Points on a hilly landscape, in no order, each with its height.
From any point a climber steps to the highest of the 3 points nearest to it. It stops when none of these is higher. Distance is the straight distance between rows; heights are no part of it.
K948: [119  68 147  45 125 120  79 123  82  96 126]  (h 791)
K374: [101  87 106  96 147 105  98 126  65  98 109]  (h 694)
K533: [ 82 117  79 130  82  83 113  76 114 112  81]  (h 641)
K403: [100  89 126  56 124 135  79 109  85  79 144]  (h 790)
K91: [111 106  96 101  66  67 124 103 138 120  42]  (h 761)
K983: [ 72 109  89 125 135 111 105 107  65 106 115]  (h 593)
K207: [ 75 120  76 141  93  97 106  79 101 103 104]  (h 806)
K418: [ 70 128  91 121  83  69 125  70 119 118  65]  (h 467)
K245: [104  92 106 118  74  94  89  93 107 115 106]  (h 484)
K913: [106  86 131  72  93 127  71  95  99  92 146]  (h 765)
K81: [107  76 132  38 142 123  85 118  82  77 126]  (h 796)
K855: [ 93  88  97  64 149 133  91 121  70  60 129]  (h 794)
K518: [110  77 128  91 104 107  83 111  80 118 121]  (h 736)
K642: [126 113  63 110  74  99 107  90 131  74  84]  (h 804)
K572: [110 128  96  77  87  63 136 106 138 110  23]  (h 722)
K110: [ 91 124  80 117  78  73 124  80 131 105  53]  (h 644)
K509: [ 85  94 109 107 149  89 111 116  63 120  92]  (h 564)
K655: [111 112  69 113  73 115  96  83 122  67 118]  (h 745)
K135: [ 93  84 128 112  83  85 101 109  88 147  91]  (h 830)
K100: [110  91 117  93  82 119  77  92 101  93 142]  (h 702)
K813: [118 109  77 110  75  83 114  90 131  96  68]  (h 822)
K168: [106 124  83  96  89  68 130  96 138 105  34]  (h 751)
K482: [ 94  84  94  83 152 113  97 124  64  78 118]  (h 780)
K390: [ 91 111 107 103  71  62 127  92 134 123  41]  (h 769)
K164: [ 72 115  88 137 106  94 107  87  88 120 102]  (h 712)
K775: [151  90  87  80  59  99  99 101 138  71  87]  (h 477)
K324: [107  78 122  85 134 108  86 124  67 101 122]  (h 606)
K839: [110  74 135 102  97  98  84 117  82 130 112]  (h 800)
K524: [ 55 126  86 138 110  92 120  74  92 119  92]  (h 654)
K277: [115  99  92 114  64  82 109  96 128 107  71]  (h 770)
K465: [ 90 109  89 120 103 121  88  95  81  91 133]  (h 591)
K199: [143 103  80  90  72  86 108 110 141  87  59]  (h 797)
K248: [102  80 117  47 145 123  87 119  75  68 128]  (h 798)
K669: [ 99  82 100  62 152 119  96 125  71  65 125]  (h 793)
K674: [ 87 101  94  99 125 134  86 108  74  76 143]  (h 682)
K691: [ 94 103  90 121  87 109  90  88  95  95 125]  (h 472)
K634: [106  82 115  74 140 115  88 123  68  84 126]  (h 582)
K904: [ 93  91 108  44 144 141  90 116  76  61 137]  (h 799)
K173: [ 97  94 110  84 126 128  82 106  74  81 138]  (h 766)
K189: [109 120  56 118  83  93 113  83 130  77  79]  (h 810)
K531: [ 76 105 108 124  98  83 109  87  96 137  89]  (h 25)
K753: [109 100 100  87  67 123  82  80 118  77 136]  (h 497)
K411: [ 93  94 112 124 102  91  92 100  84 123 108]  (h 197)
K549: [ 88 100  89  92 146 127  94 121  63  75 133]  (h 752)
K897: [ 84  89 121 108 139  88 108 118  68 140  86]  (h 478)
K615: [ 96  80 116 102 131 100  95 120  66 120 109]  (h 476)
K104: [ 88 117  95 113  74  71 124  84 127 121  56]  (h 541)
K803: [102  87 120 116  81  88  92 101  97 130 102]  (h 515)
K666: [120 104  71 104  69 103  93  88 128  69 104]  (h 781)
K866: [ 92 143  82  89 104  67 144  89 135  95  33]  (h 539)
K568: [ 90 107  91 129  86  88 104  85 103 117  94]  (h 466)
K351: [141  86 100  86  57  90  94  99 134  87  84]  (h 501)
K621: [126  88 106  85  57 108  84  90 131  80 115]  (h 567)
K763: [108  81 125  92 107 113  77 108  78 104 130]  (h 697)
K332: [102 111  79 122  74  86 107  85 125 102  81]  (h 768)
K663: [ 98 101 101 100  87 132  83  88 102  78 149]  (h 820)
K395: [102  76 128  99 127  96  94 123  71 129  98]  (h 598)
K155: [ 82 142  66 108  98  75 139  76 132  87  48]  (h 821)
K299: [ 68 107  93 117 152 100 114 110  63 115 102]  (h 603)
K715: [123 121  63 101  85  86 116  92 129  81  58]  (h 811)
K152: [131 100  88  96  62  78 113 106 138 105  53]  (h 795)
K841: [ 81 101 104 124 114 101  96  98  80 123 109]  (h 381)
K540: [112  92 107 108  75 110  85  91 104  98 126]  (h 612)
K772: [ 94  98 107 124  77  85  98  92 106 128  90]  (h 263)
K253: [ 80  92 134 114  97  78 108 108  88 157  78]  (h 599)
K290: [ 88 100  97 113 122 119  87 103  70  92 132]  (h 565)
K729: [ 88 108  97  97  93 141  78  86  97  69 151]  (h 505)
K513: [ 76 101  93 109 162  93 117 117  59 110  91]  (h 600)
K798: [100 109  97 115  68  68 117  89 128 125  57]  (h 618)
K131: [ 88 108 113 103  64  63 127  97 134 138  46]  (h 827)
K497: [ 87  95  94 107 149 107 104 115  59 104 109]  (h 624)
K399: [ 85 106 109  77 118 147  79  98  84  68 155]  (h 657)
K232: [ 77 102 104 118 137  93 105 106  68 122  98]  (h 547)
K991: [110 124  67 104  91  77 126  89 131  93  50]  (h 792)
K673: [130 106  78  99  70  80 116 102 137  92  52]  (h 805)
K784: [114  97  91 112  67  97  92  89 121  94 105]  (h 594)
K262: [116 113  86  99  74  68 123  98 135 108  42]  (h 782)
K250: [ 83  99 101  61 142 146  92 114  73  60 143]  (h 807)
K888: [111  84 126  92  87 112  79 103  96 106 133]  (h 676)
K69: [100  96 107 104 101 115  77 103  86  99 134]  (h 818)
K807: [ 99 108  77 127  80  97 101  82 111  95 101]  (h 695)
K643: [126  80 129  85  61 104  79  97 113 105 124]  (h 642)
K725: [108 100  89 114  68 103  88  87 114  89 111]  (h 626)
K240: [113  78 143  63 104 123  77 106  89 104 136]  (h 785)

For each start below, name the point where the climber stops.
K324 | K250
K691 | K813
K531 | K207
K913 | K250
K897 | K839
K418 | K813
K104 | K131
K888 | K839
K497 | K250
K798 | K131
K674 | K250
K841 | K207
K784 | K813

Two climbers start at each pair of points below. Name the first point that both come to, or write never.
K513, K634 | K669
K568, K540 | never
K533, K262 | K813
K152, K91 | K673
K100, K411 | never
K81, K549 | K250

Call two points neighbours if one is among the 3 nearest of the other. Go from one point of each pair to the other, from neighbour to neighbour, staying as high as possible. Name the lowest point that can't be avoided.
K663, K250 | K100
K69, K813 | K540
K155, K813 | K991
K155, K131 | K91
K839, K250 | K763
